Each row is a point on a landscape with many peaks, with its height.
A climber steps from a point to the highest of its 2 nearest points, and stops where none of them is higher. Distance is the straight distance between rows; heights are no part of it.
Tedup: [ 95 172 109 117 115 150 163 131 107 174  97 125 130 114 128 138 124 120
 118  95 100 113 109  96  96 153 141 138 108 117 143 135 137 178]  (h 104)
noko: [ 97  75 149 146 175  99 131 130 132  91 174 143 138 126 119 105 107 188
 192 133  98 112 170 128 146 138 107 106 155 107 134 123 142 138]  (h 218)
Buvol: [157 183  79 124 103 174 101 119 125 143 132 161 166 141 146 178  92 148
 110 125 135  61 150 149 137 105 121 217 149 159 158 165  56 125]  (h 421)
voro: [138  85 112 122 114  98 160 114 133 158  89  87 123 136 136  92 132  60
 106 106 164 184  90 100  80 125 137 133 125 133 130 108 155 111]  (h 520)
pugi: [145 170 116 124 122 184  94  94 123 125 166 138 152 165 116 150 126 183
 122  90 104 105 158 130 149 171 123 133 148 103 124 195 110 147]  (h 273)
suf: [126 154 111 145 120 109 188 147 110 156  76 113 103  80 147 120 137  83
  86  97 113 145 147 104 108 120 125 108 115 118 135  71 150 122]  (h 296)
nub: [112 161  95  97  94 128 149 114 113 202  97 113 136 165 126 158 111  94
  94  84  98 113  79  78  72 175 141 177  97 135 147 137 159 164]  (h 85)
potop: [ 55 174 138 147 149 182 171 150 131 106 104 129 122  83 108 182 121 158
 114 118  92  82  96 121 118 112 159 145 130 107 172 154 146 198]  (h 246)
Ladan: [171 120 151  74 167 160  89  88 168  74 131 126 138 125  78 148  94 192
 141  98 138  94 113 128 156 106 166 163 126 127 120 203 143 154]  (h 352)
Mafu: [173 190  98 156  84 216 103 130 105 135 148 153 143 151 135 176 119 121
 100 149 121  98 168 148 157 119 151 198 136 165 181 147  78  99]  (h 377)
Kune: [105  78 149 143 161  57 143 173 121  82 168 143 102 116 127  99 151 124
 180 156 114 153 166 157 133 162  88 100 148  77 103  84 168 126]  (h 306)
Zak: [ 68 104 119 154 120  99 150 134 117 173 132 112 150 126 169  94 142 121
 165 196 123 114 104 112 125 124 103 128 137 146 161  38 107  98]  (h 291)
dul: [131 191 134 152 102 156 170 107 119 129  98 119 125  84 103 109 122 135
  97 114 132 148 132 135 139  86 134  93 121 136 162 128  84 126]  (h 575)
giraf: [188  99 122 152 114 139 118 108 119 162 103 109 108 108 125 117 115  85
 101 123 159 127 114 121  95  94 151 175 112 149 161 111 124  84]  (h 620)
didu: [163  82 124 156 114 130 134 116 122 168 115  98 107 146 157 121 145  56
 116 133 148 153 106  86  59 120 156 151 109 156 130  87 159  96]  (h 562)
nofar: [149 105 118  82 115 107  98 125 133 125  94 105 126 103 107 130  99 120
  82  81  91 138 134 161 120 153 137 126  98  94 146 165 157 106]  (h 426)
rap: [125 150 119 102 169 144 209 144 133  92  92  99 121 131  89 153 139 119
 102  83 122 107 123 117 129 131 209  97  96 101 130 153 127 211]  (h 328)
vize: [176  84 117 130  81  83  80 122 155 168 150 141 100 202 141 132 155  43
  66 120 173 155 114 138 104 143 117 114 111 165  83 104 205 126]  (h 317)
dato: [142 199 112 105  92 157 144 165  99 141  64 140 127 107 102 118  94 142
  80  94  93 136 125 172 159 129 137 159 113 145 181 132 117 121]  (h 259)
silof: [188  63 130 137 115 123  82 112 136 145 136 105 127 127 150 122 142  95
 122 164 176 137 107 150  92  94 147 160 117 164 133 113  92  71]  (h 609)
bupir: [111 151 116 205 139 170 114 150 116 128 144 152 143 120 176 149 151 142
 172 215 132  91 108 148 142  79 144 166 136 189 158 106  53 115]  (h 32)
vofef: [ 88 134 147 166 127 131 133 157 141 151 103  91 130  83 178 111 159 122
 148 210 122 153 107 138 154  75 104 126 135 147 118  62 104  64]  (h 69)
finuz: [107 131 130 140  92 107 133  92 111 159 168 126 111 126 134 150 136 135
 114 109 105 114 174  88 115 137 139  85 132 110 126 152 134 135]  (h 257)
Madov: [178 189 109 118  81 178 126 110 107 123 130 133 122 141  89 168  87 137
  90 109 110 101 163 153 167 132 147 201 137 147 193 180  95 111]  (h 339)
Piv: [152  59 163 125 130  89  88 141 122 122 156 135 121 149 129  80 139 110
 145 136 162 175 116 138  94 149  96 128 136 122  95 119 150  98]  (h 236)
dalub: [138 100 160 134 138 136 125  84 146  91 180 124 123 144  94 116 120 176
 156 114 167 116 154 115 132 115 140 108 157 120 123 181 100 141]  (h 194)
tino: [ 95 152 124 139 168 173 138 120 160  92 116 169 161 118 108 137 106 193
 137 127 127  94 126 130 147  92 135 101 160 140 176 171  86 178]  (h 215)
pas: [ 74 110 130 169 144 105 123 127 163 104 141 150 140 108 132 120  89 177
 206 193 125  89 124 130 146  87 104 151 148 158 158 136  50 143]  (h 212)
bim: [ 84  95 144  78 158 111 111 116 125 125 153 129 159 132 117 135 118 187
 161 127  98  94 129 112 132 167 136  99 119 101 126 173 149 163]  (h 428)
fufop: [116 111 115 168 135 125 110 174  96 153 147 136 110 167 163 102 178  99
 144 171 109 156 136 130 123 146 160  84  99 156  87  55 148 110]  (h 445)
fozir: [115 144 110  61 119  41 192 111 148 132  67  83 121 146 129 137 139  58
  84  72 119 182 105  93 107 136 135  60 126 106 104 124 176 165]  (h 40)
peno: [ 78 166 135 148  86  92 167 125 127 178 132 116 106 146 151 114 138  96
 124 124 121 128 113  66  92 133 133  97 114 148 118  92 122 153]  (h 485)
guk: [206 127 130 119  95 148  75  94 130 135 182 112  88 155  97 136 140  96
 139 106 167 134 138 104 153 153 110 145 135 109  61 153 168  83]  (h 131)
guz: [110 148 102  89 120  43 188 158 159 130  71 110 102 131 163 133 130  27
  83 107 130 184 144  87 102 137  94  52 118 120  86 110 182 135]  (h 49)
Bub: [151 110 104 131 108 193  82 129 101 172 145 106 139 136 161 173 134  96
 124 186 137  95 115 106  96 134 171 190  86 158 129  99 111  78]  (h 463)
Pevet: [130 118 117 129 139 120  87 103 128 135 137 160 193 131 165 108 120 177
 154 137 152  74 130 136 129 129 111 158 143 148 121 142  59 133]  (h 199)
til: [145 153 137  90 136 120 134 122 130  96  85 117 145  80 113 106 117 165
  85  79 112 142 129 171 163 115 116  93 114 103 124 128 128 114]  (h 190)
mula: [166 152 125 113 151 204  92 113 145 101 129 179 124 103 100 180  77 171
 167 144 135  91 138 104 155  99 124 182 158 155 136 192 132 117]  (h 299)
zofak: [172 137 136  85 151 165 143 118 120  78 143 105 122 141  71 174 124 150
  95  69  91  92 167 142 164 154 184 106 117  88 129 190 165 164]  (h 404)
zum: [129 180 113 118 107 147 103 113 144 125 104 162 164 103 129 163  83 166
 117 134 139  71 103 144 122  91 126 187 115 157 157 179  60 144]  (h 381)
Tefis: [233 193 142 144 135 128  55  97 151  54 178 181 166 139 136 139  89 149
 131 158 149 104 127 137 154  93 127 207 140 168 102 160  88  81]  (h 514)
zev: [179 114 111  82 135 144 106  65 150 139 101  97 107 138  71 125 108 138
 130  86 171 115 133 125 146 126 148 176 112 103 157 188 160 117]  (h 540)
Vuzuk: [112 183 138 129 137 201 160 132 131  95  90 169 132  88  81 176  94 145
 118 110 123 107 112 135 133  91 155 135 119 138 192 179 131 180]  (h 211)
dil: [133 155 120 173 116 152 158 116 116 147 132 129 119 132 115  95 141 139
 127 108 143 146 156 122 127 123 149 105 134 128 136 133  97 155]  (h 484)
darag: [ 98  69 141  83 162  53 128 154 122  99 137 136 134 122 129  88 125 117
 160 142 125 160 129 121 107 176  94  84 135  87 107 108 181 133]  (h 275)
Semeg: [134  51 111 130 100  84  91 119 125 161 152 119 136 170 167 107 153  75
 101 157 176 171 107 137  96 130 125 100 131 156 111  85 129  87]  (h 290)
zeda: [ 99 158 129 119 133 160 102 152 139 141  78 157 157  73 151 112 105 176
 155 151 119 129  98 146 139 104 109 150 126 150 134 127  91 122]  (h 245)
Lafin: [ 99 102 106 140 138 117 127 111 117 163 150 144 175 157 143  78 131 170
 183 150 141 102 131 119 136 150  98 122 156 148 134 120  74 135]  (h 229)
gagub: [180 119 112 100 134 125 166  90 125 140  77  97  90 130  72 129 121 114
  96  65 139 117 141 116 131 128 181 153 116  88 164 155 174 152]  (h 474)
Kib: [ 47 176 114 196 158 170 120 147 165 110 120 160 144 101 150 116 116 187
 178 185 105 120 124 149 171 114 102 119 170 133 170 136  78 133]  (h 298)
nufas: [101  95 137 122 124  53 111 179 116 127 160 137 119 161 156  84 156  85
 154 181 111 177 125 134 127 179  77  76 129 129  91  62 194 118]  (h 232)
zomib: [ 92 177 139 113 161 119 242 124 136 111  90  92 118 113 115 141 152 119
 108  95 127 122 120  83 124 127 165  82 117  98 120 104 126 184]  (h 372)
par: [190 107 173 165 156 115  58 137 118  78 165 157 137 130 164 116 132 153
 148 169 128 142 104 162 137  92 105 171 123 167 100  91 106  77]  (h 552)
Kek: [ 89 120 137  99 175 132 156 174 133  84 109 133 126  78 116 146 131 136
 138 127 105 103 150 128 125 158 180  98 106  73 128 148 161 176]  (h 247)
gav: [125 112 157 119 108 130  74 138 131 111 136 134 113  94 128 107 109 136
 133 135 118 140 122 147 111 140 133 133  96 124 111 160 111 101]  (h 198)
rovon: [163 165 159 193 172 161  90 134 128  70 172 202 143 142 149 105 123 177
 174 173 125 140 119 152 147 101 111 148 157 180 148 142  90 110]  (h 213)
gagud: [118  89 151 122 144  55 178 173 128 110 158 157 113 160 123 108 157  83
 130 142 156 181 134 155 135 165  42  88 173 102  66  57 166 134]  (h 150)
meles: [ 70 192 133 132 146 174 166 157 140 139  64 134 144  59 143 115 124 161
 150 160 112 131 121 136 167  94  96 125 138 125 136 111 126 122]  (h 186)
fome: [123 151 121 112 142 163 166  87 119 131 102 111 154 119  95 188 123 175
  95  78 106  68  92 122 133 106 162 133 128 121 172 156 112 195]  (h 162)
pema: [185 137  93 122 112 120 116 131 127 149  90 112  91 162  98  83 117  80
  93  78 140 155 138 143 137 158 168 160  89 114 124 159 186 127]  (h 434)
Res: [148  84 124 153 138 168  98 120  98 143 121  97 136 144 168 157 164 105
 125 190 137 119  97 135  92 111 187 150  79 173 141  69 102  89]  (h 506)
lov: [159 121 134 119 122 133  99 110 114 120 170 126 114 163 102 126 132 133
 157 111 135 131 161  94 127 171 129 119 131  95  88 172 170 126]  (h 148)
liv: [105  85 142 187 119 104 114 137 119 130 183 137 107 114 162 115 164 136
 153 166 116 123 150 151 140  96 110 111 148 147 135  80 102  97]  (h 124)
pozo: [130  99 189 191 160  83 109 183 102  63 166 151 106 125 131 104 152 114
 176 153 103 160 127 171 130 147  75 129 142  97  93  79 157 108]  (h 343)
Rire: [106 132 158 167 138 133 149 171 128 130 127 105 103 108 148 117 175 113
 145 187 119 188 147 156 174  85  87  86 151 145 107  67 111  74]  (h 89)
vari: [133 187 107 101 151 175 134 140 120 105  88 155 168 119 110 142 115 186
 103  75 100 122 124 173 161 143 134 114 127 109 159 168 122 184]  (h 189)
mefe: [117 125 130 204 151 153 129 156 115 112 141 142 134 147 160 107 178 145
 175 208 133 133 114 165 172  92 127 123 144 172 147  67  54 100]  (h 15)
saguk: [ 73 117 141 183 125 120 161 142 130 133 144 126  99 110 125  97 143 142
 181 165 117 122 139 115 131 112 124 106 138 126 156 104 112 138]  (h 149)
bazi: [176  74 142 156 161 108  68 125 109 103 174 132 155 151 176 132 171 143
 145 182 159 132 124 181 133 104 128 147 130 169  99  59  88  73]  (h 604)
Kilev: [105  49 138  96 132  57 122 145 126 146 149 125 140 158 147  80 129 103
 154 167 140 180 115 126 102 167  86 104 146 129 116  98 158 103]  (h 253)
Kizig: [141 136 211 153 141 102 121 149 136  38 146 158 129 106 116 100 117 170
 145 130 141 181 112 169 157  93  77 114 155 126  91 112 108 107]  (h 460)
suv: [203 204  86 119 131 169  77  98 154  99 146 182 162 145 121 172  73 170
 129 118 139  77 150 147 170 113 115 207 166 161 135 194  80 110]  (h 461)
Vaza: [127  65 142 106 145  77 157 112 139 132 145 128  96 177  92  88 137 112
 151 107 194 190 149 113  97 139 139 118 159  96 115 137 143 140]  (h 447)
vufib: [138  67 185 170 141  83 152 176 107  90 169 148 122 175 124 108 165  97
 132 141 156 186  89 182 131 148  48 122 163 112  58  54 159 117]  (h 135)
Zul: [127 174 103  97 138 169 170 117 109 116  64 117 139 146  64 197 102 163
  77  72  76  78  89 163 151 120 172 170 134 128 190 161 122 199]  (h 145)
Vomad: [ 81 157 141 136 148 172 183 107 151 110 101 108 157  94 114 148 126 182
 120 105 135  87 103 119 135  84 140  93 141 135 174 136  82 181]  (h 188)
niv: [143 145  97  82  96 143  98  83 137 164 102 113 147 129 110 160  96 144
 125 119 150  86 105 123 120 125 134 203 111 125 140 197  81 134]  (h 342)
Lepo: [ 85  82 153  95 133  87 194 111 145 123 122  98 117 106 103 119 129 129
 125 119 154 162 138 113 104  96 113  72 152 106 133 103 114 125]  (h 195)
Raba: [112  91 109 160 145 160 133 157 112 161  96 111 153 140 166 114 169 118
 147 203 144 146  78 128 118 113 152 133 103 179 132  47  90  97]  (h 570)
Mez: [158 157 115 134  93 167 127 146  84 162 106 132 117 118 119 134 108 119
  75 101  94 132 149 156 133 145 149 174  99 133 164 107 128 104]  (h 297)
dete: [135 105 141  58 153 141 103  89 141 113 170 100 161 148 110 178 133 181
 129  91  91  70 128 118 145 149 169  96 129  94 107 189 146 162]  (h 481)
Tugi: [ 53 189 136 170 128 124 187 131 115 176 124 103 119 112 143 124 138 112
 128 137 122 108  75  72  93 145 116 146 109 146 126  62 140 146]  (h 424)
Ner: [127 136 110  69 168 126 141 168 116 103  79 130 141  85 120 120 124 119
 124 100 113 132 132 148 121 179 153 121  86  65 119 159 160 157]  (h 216)
funen: [188 133 152  70 146 139  97 101 157  55 142 105 134 126  62 154  95 157
 100  73 116  91 127 157 182 109 178 130 106 113 142 183 166 134]  (h 374)
tigid: [ 93 129 118  66 125  65 176 127 132 104 104  91 126 120 126 141 158  97
  93  91  98 147 122 115 126 142 165  40 111  98  99 139 160 178]  (h 31)
Vagog: [135 150 145 133 143 125 129 149 125  92 117 144 126  64 145 101 127 155
 124 116 116 149 153 169 158 105  93  85 142 105 116 104 132 106]  (h 167)
tudur: [ 40 124 131 120 132  72 168 154 140 138 115 107 127  96 137  95 145 126
 171 174  97 152 154 118 163 139 101  81 145  89 111  95 157 118]  (h 176)
sezar: [108  88 125 108 142  87 171 113 126 145 135 139 115 163 105  95 148 119
 161 102 149 137 153  86 101 146 149  91 142 111 129 131 154 184]  (h 488)
Vitig: [167  97 117 113  85  97  62 104 134 152 127 110 140 155 131  82 135  84
  90  99 174 158 106 159 126 147 118 135  98 124 110 129 148  97]  (h 368)
Musir: [126  77 129 112 118  63 174 151 152 134 116 144 109 131 140 120 150  78
  85 113 157 187 133 141 114 138  54  69 157 117  69  82 174 131]  (h 164)
nemep: [180 181 146 156 121 174  76 104 125  85 177 172 126 114 126 155 102 150
 124 132 122 119 166 148 154 101 121 148 146 142 147 166  95  84]  (h 228)
fupo: [116  69 179  92 170  75 128 128 124  64 162 131 143 139  95 106 119 157
 162 109 133 133 138 135 123 155 100  95 151  84 110 122 152 137]  (h 249)
voseg: [134 184 113 111 151 200 104 135 129  92 127 180 159 139 104 177  90 198
 113  97  97 103 146 159 157 124 132 152 140 136 164 203 123 166]  (h 170)
lep: [153  52  99 138  85  84 118 144 153 156 125 132 116 190 159 127 151  40
  61 141 175 186  94 143  88 121  97  84 132 178 104  64 184 112]  (h 305)
kig: [ 68 141 126 120 181 158 199 164 125  93 106 113 125 110 115 180 147 121
 127 122 107  74 115 103 127 134 192 110 111  92 149 146 143 228]  (h 289)
Velab: [114 137 137 152  92  89 139 115 125 181 147 102 110 161 164 125 132  58
 101 138 139 143  93  59  63 121 148 127 109 167 127  80 151 118]  (h 526)
Vuteb: [ 55 170 119 176 109 141 152 130 114 177 120 115 140  99 174 122 149 137
 144 156 100  97 116 109 127 125 111 140 131 132 157  72 114 123]  (h 349)
Nobe: [150 179 114 128  84 165 152  81 117 138 114 107 112 139  71 157 109 141
  89  82 119  97 145 125 152 124 169 154 117 124 178 185 106 144]  (h 307)
rolo: [140 118 126 165 100 134  88 142  99 146 184 138 125 173 151  94 156 119
 134 141 141 133 141 125 128 152 133 104 115 153  92 100 132 104]  (h 403)
Ledeb: [102 127 194 144 154 100 141 165 133  72 157 124 127 107 119  77 136 148
 174 176 119 196 122 167 173 120  51 116 160 113  86  86 118  90]  (h 402)
Delip: [144 157 101 144  78 113 152 136 104 176 106 109  98 139 129 130 122  83
  68  76  95 142 133 123 111 140 151 147  96 129 144  88 150 108]  (h 267)
birap: [127 168 129 139 129 187 147 154 106 132  69 156 112  91  90 133 104 130
 133 120 143 118  99 126 107 114 145 168 110 145 164 162 128 172]  (h 185)
puda: [131 108 143 149 155 124  91 114 118 115 190 155 151 150 135 109 121 173
 186 144 101  86 161 105 144 158  92 139 167 116 116 130 132 122]  (h 187)
vodut: [131 104 138 114 115 100 134 129 127 136 116 125 130  82 143 104 130 128
 102 121 148 154 142 149 140  96  84  90 139 124 110  86 112  93]  (h 191)
zom: [170 129 119 123  98 123  68 131 110 164 178 143 122 204 146 107 161  96
 122 123 145 131 149  99 125 185 143 113 126 140  71 113 195 125]  (h 366)
Dob: [116  98 114 116 140  36 145 162 130 118 118 156  87 160 148 114 137  50
 136 131 150 167 148  88  82 160 132  77 132 115  93 122 188 153]  (h 608)
bodip: [192 109 112 121  88 155  49 115 114 145 143 106 132 161 134 121 135  91
  91 132 156 141 128 160 128 142 153 173  82 132  97 111 130  73]  (h 346)
puzav: [102 148 138  95 132 131 194  86 145 134  77  73 156  77 101 146 121 148
 100  97 129 112  68 115 119  94 131 125 118 118 155 118 101 159]  (h 160)
sibig: [107 126 128  80 118  99 185  83 139 153  77  58 146  90 129 132 122 111
  87  85 112 146  92 103  96 118 117 101 121 111 149 114 137 122]  (h 139)
debev: [ 85  98 130 123  99  89 135 111 116 171 154 133 142 154 148  91 147 126
 152 172 146 119 125  93 108 130 120 118 138 149 148 100  96 131]  (h 260)
feb: [121 189 118 177 117 184 122 139 119 125 130 171 133 122 132 115 124 164
 129 133 124 129 129 143 140 121 132 123 138 146 157 158  75 146]  (h 415)
vatu: [137 108  84  89 145 110 151 154 116 136  74 132 123 111 153 117 116  70
 106  93 109 156 134 115  86 175 151 123  89  89 128 154 175 132]  (h 193)
bapo: [138 107 135 157 104 150  91 117 118 146 169 124 111 128 140 139 135 128
 164 179 139 102 142 108 119 115 127 147 124 145 125 146  98  88]  (h 279)
ferag: [ 38 169 124 148 145 143 172 176 147 136  87 107 126  93 122  93 139 138
 192 189 103 136 129 116 180 130 101 110 143  99 127 110 141 143]  (h 129)
rudig: [193 132 154 186 121 169  76 120 118  92 193 144 118 147 124 121 140 140
 142 160 148 120 143 147 137 121 122 139 140 143 103 148  98  89]  (h 250)
zefi: [208 172 110 131 141 122  70  73 148 100 168 153 165 151 136 142 103 166
 139 112 158  74 148 134 160 120 120 208 155 138  96 162  88  90]  (h 495)
tetif: [100 119 137 157 131 115 190 170 130 147  99  96  76 102 156 118 163  70
 132 177 127 187 140 121 124  98 110 107 125 129  99  63 147  75]  (h 71)
nuf: [174 175 106 120  75 158 100 105 114 127 171 123 116 148 112 171 108 140
  85  93 102 100 188 153 170 149 123 161 139 122 137 166 102  90]  (h 309)
Kina: [142 183 116  83 143 140 159 135 123 118  53 131 171  94  92 108  92 172
  96  80 113 125 114 165 171 115 132 123 122 136 161 142 119 138]  (h 221)
zitop: [ 58 104 118  92 170 129 147 163 123 134  94 137 161 118 113 124 119 169
 170 130 110  92 101 120 129 149 124 112 136 108 123 159 139 193]  (h 361)
Siko: [129 125 146 185 145 146  87 150 127 117 165 156 127 125 146 113 128 172
 193 196 103 112 132 143 143 122 119 149 128 151 135 135  89 110]  (h 243)
pir: [ 87 121 115 111 140  45 190 153 125 133 121 136 103 154 138  98 143  95
 160 132 120 145 154  62  91 153 136  77 136 128 122  99 163 174]  (h 548)
Sel: [181  77  90 118 132 111 136 111 151 155  85  96 107 148 122  80 124  66
 111  80 164 183 120 131 108 147 150 157 109 114 142 146 181 118]  (h 476)
rol: [147  76 142 120 133 131  93 165 133 130 104 116 127 108 161  87 122 106
 134 148 132 179  94 147  97 143 120 129 104 142 115 120 128  82]  (h 217)
timod: [140 136 116 104 128 147 131 123 112 166 117 129 127 143 107 131 121 142
 139  97 127 124 146 106 113 161 150 136 114 106 118 177 150 164]  (h 127)
zato: [ 80 140 134 122 116  79 190 158 148 147  90 100  83 122 167 117 149  35
 116 134 121 188 126  82  97 115 107  82 115 127  98  77 170 109]  (h 58)
neto: [ 89 179 112  84 107  88 192 110 119 165  90  77 142 121 137 151 127 109
  93  82  77 141  85  85  98 150 146 101  97 111 141 118 151 160]  (h 122)
Zor: [122  81 138 123 123  95 140 104 128 146 131 116 121  90 134 128 121 138
 126 110 140 125 140 104  93 101 116 122 141 122 150 115 119 113]  (h 214)
luk: [117  65 144 131  99  82 125 117 129 146 159 130  86 118 136 143 133 103
 108 122 133 121 161 112  82 125 108  85 139 118 117 118 157 124]  (h 234)
Sadav: [167 135 108 110  89 159  80 102 126 154 148 122 137 130 133 139 120 121
 146 146 159  93 134 125 127 139 138 179 102 131 109 175  90  93]  (h 308)
vali: [168  90 108  82  95  86  78  88 136 153 126  93 123 155 109 120 120  92
  89  80 130 144 118 139 117 176 129 137 106  97 115 183 181 110]  (h 393)
mes: [156 116 158 108 177 160  94 107 172  69 155 150 119 106 104 158  80 187
 177 144 133  95 141 108 142 114 132 151 132 145 119 182 128 126]  (h 327)
Dud: [141 141 103 117 107 216  95 145 104 185 139 131 124 138 143 180 118 120
 130 144 117 101 151 111 131 152 149 202 106 154 138 129 131  98]  (h 409)
num: [174 150 158 156 148 153  92  86 154  68 183 149 136 134 108 134 113 183
 123  99 127 113 154 130 156 106 119 110 164 114 129 174 107 127]  (h 210)
Nuba: [ 49 171  90 182 118 177 106 154 113 148 122 162 155 127 157 166 110 164
 126 156 114  63 106 135 126 112  98 174 159 135 159 148  74 169]  (h 300)
Taluf: [ 96 181 136 142 149 132 212 117 120 152  81  83 128  69 135 114 122 114
 115 112 132 135  98  98  97 116 105 141 129 123 135  72 139 139]  (h 353)
begid: [142 102 132  95 140  64 122 140 133 103 139 142 100 137 112 122 142  81
 110 100 144 153 150 119  94 170 127  81 115  87  83 154 193 149]  (h 561)
Forig: [135  71 117 100 143  79 176 130 138 147  99 118 123 166 129  73 139  74
 121  95 200 223 118 123  98 135 121 121 150 107 110 117 159 128]  (h 479)
Sugok: [147 120 129 132 122  72 115 135 116 158 166 154 109 209 136  90 154  86
 150 118 160 151 162  86 120 162 131  92 144 145  95 108 178 150]  (h 340)
tinos: [176  69 145 139 122  80  90 116 137 118 161 134 142 138 154 113 145 121
 111 152 180 147 126 180 112  82 118 151 149 157 100  84  70  75]  (h 655)
sobuv: [138 107 124  64 163 171 149 122 133 106 149  96 139 147 111 192 153 144
 120 100  82  61 129 133 151 134 208  97 122 102 128 184 158 195]  (h 443)
zezo: [188  71 141 121 134 105 108 100 149 112 101 115 111  97 123 107  94 125
 110 103 172 153 127 147 108  85 122 165 129 130 154 137 126  86]  (h 659)
salar: [113 146 123 161 114 141 107 151 134 142 112 127 142  87 189 144 145 135
 140 194 133 114 100 153 139  79 142 148 106 163 137  81  58  86]  (h 50)
gelo: [140 118 134 104 131 163 107  75 142 124 179 115 137 159  87 144 129 155
 178 125 151  91 150  82 159 152 127 107 165 111  96 197 129 137]  (h 172)
mor: [134 155 102  71 115 156 163 132 105 143  69 110 129 148  77 190 100 142
  91  72  66 106 126 153 134 171 154 202 107 111 176 168 133 177]  (h 126)
ros: [134 122 132  66 115 101 123 126 114 113 131 104 121 112 110 166 133 131
  77  72  73 127 137 146 128 161 166  89  96  79 120 170 165 148]  (h 459)
vafin: [119 138 137 118 121 100 112 153 118  99 149 134 117  97 125 132 141 117
 113  97  97 140 168 135 129 168 135  82 103  80  96 143 168 144]  (h 507)
Gumok: [ 98 137 123 144 142 164 117 127 123 130 173 143 133 131 131 146 121 167
 177 148  98  78 174  97 142 163 120 125 141 115 123 168 137 134]  (h 192)
rimo: [ 73 131 124 126 118  79 115 167 118 146 140 135 131 115 165  88 157 109
 146 150  93 155 141 133 135 163 106  76 121 113 102  96 171 118]  (h 208)
resi: [177 103 204 173 144 102  93 117 140  59 183 170 108 118 122 123 120 162
 145 140 142 157 135 155 131  83  92 153 161 139 104 119 110  98]  (h 505)
bezoz: [184 175 106 141  87 192  68 124 108 130 191 137 149 169 141 160 132 126
 105 119 127 106 167 146 161 165 124 167 134 131 105 141  95  84]  (h 282)
Dol: [108 166 161 124 122 151  82 148 139  88 140 167 138  80 136 124  93 177
 154 144 101 130 110 162 139 123 129 140 113 130 139 163 113 111]  (h 209)
Bomuz: [114 170 114 138 108 193 112 162  97 163 112 157 134 114 148 160 112 146
 109 131  99 108 137 144 130 136 135 197 115 147 162 129 107 135]  (h 347)
zudo: [ 73 195 102 172 149 190  88 146 146 113 123 201 154 114 148 143  98 175
 147 161 109 103 113 151 148  93  99 136 160 163 166 158  75 155]  (h 359)
bugop: [145 151 127 139 138 106 204 106 126 133  84 105  99 119  97 128 136 103
 101  65 136 125 136  89  95 121 170 117 111 105 143 122 155 169]  (h 423)
dulob: [193  82 128  99 132 125  89  66 159 138 113  98 114 117 110 130  94 115
 129 105 167 109 132 109 115 106 131 180 132 127 139 176 131  74]  (h 602)
Rov: [130 151 118 106  89 130 146  64 128 150 141  96  97 151  96 172 130 125
  98  86 106  99 144  84 127 128 169 108 119 105 142 177 140 152]  (h 281)
fese: [ 59 112 128 197 127 143 148 113 142 138 156 122 123 129 108 122 111 137
 198 191 125  87 129 106 127 118 103 140 148 145 180 129  76 165]  (h 181)
rul: [130  81 151 164 118 121 110 153 120 132 150 127 109 116 172 116 178 109
 117 170 138 165 121 170 143 107 100  91 119 157  97  55 110  75]  (h 107)
rutu: [ 61 142 117 115 150 157 106 154 130 143  90 159 150  97 131 146  98 182
 146 130 127  88  85 136 132 110  98 147 122 128 125 144 100 190]  (h 295)
piti: [126  90 130 102 119  70 187 111 146 131  99 103 105 113 109 133 143  88
  79  83 158 163 140 125 119 102 100  59 141 108 114 105 152 143]  (h 179)
Fezi: [106 161 102 118 108 209 117 126 123 151 149 137 129 145 113 178 117 154
 146 130 112  89 144  99 142 159 116 167 144 122 128 197 103 151]  (h 235)
dif: [ 57 126 129 159 167 144 124 141 178  90 131 157 144 101 129 134 104 202
 181 154 101  85 141 125 160  88 124 124 158 137 178 133 102 168]  (h 244)
Vol: [118  83 117 140  99 105 143 131 138 163 123  90 131 156 173 125 171  64
  90 180 156 175  89 117  98 104 117  94 117 168 103  38 123  87]  (h 276)
zoda: [200  57 107 141 100 130  58  95 138 141 146 117 115 197 128 134 164  61
  82 136 175 154 112 159 115 128 141 136  94 153  80  96 174  89]  (h 329)
dozop: [107 121 115 145 124 148 141 174 113 167 100 109 131 150 153  81 162  91
 147 179 135 180 103 114 135 135 133 102 100 170  98  52 124 107]  (h 498)

Where does a climber stop that starts at each point below?
Semeg -> Dob
Ner -> zezo
Vuzuk -> zezo

Call two points neighbours if one is among the 2 nearest of the other. Go from one point of each pair to the other, from neighbour to neighbour, staying as high as possible. Name the lowest point that can't be avoided.
zudo / Buvol -> rutu
tinos / zezo -> silof
didu / Dob -> Vaza
dete / Madov -> mula
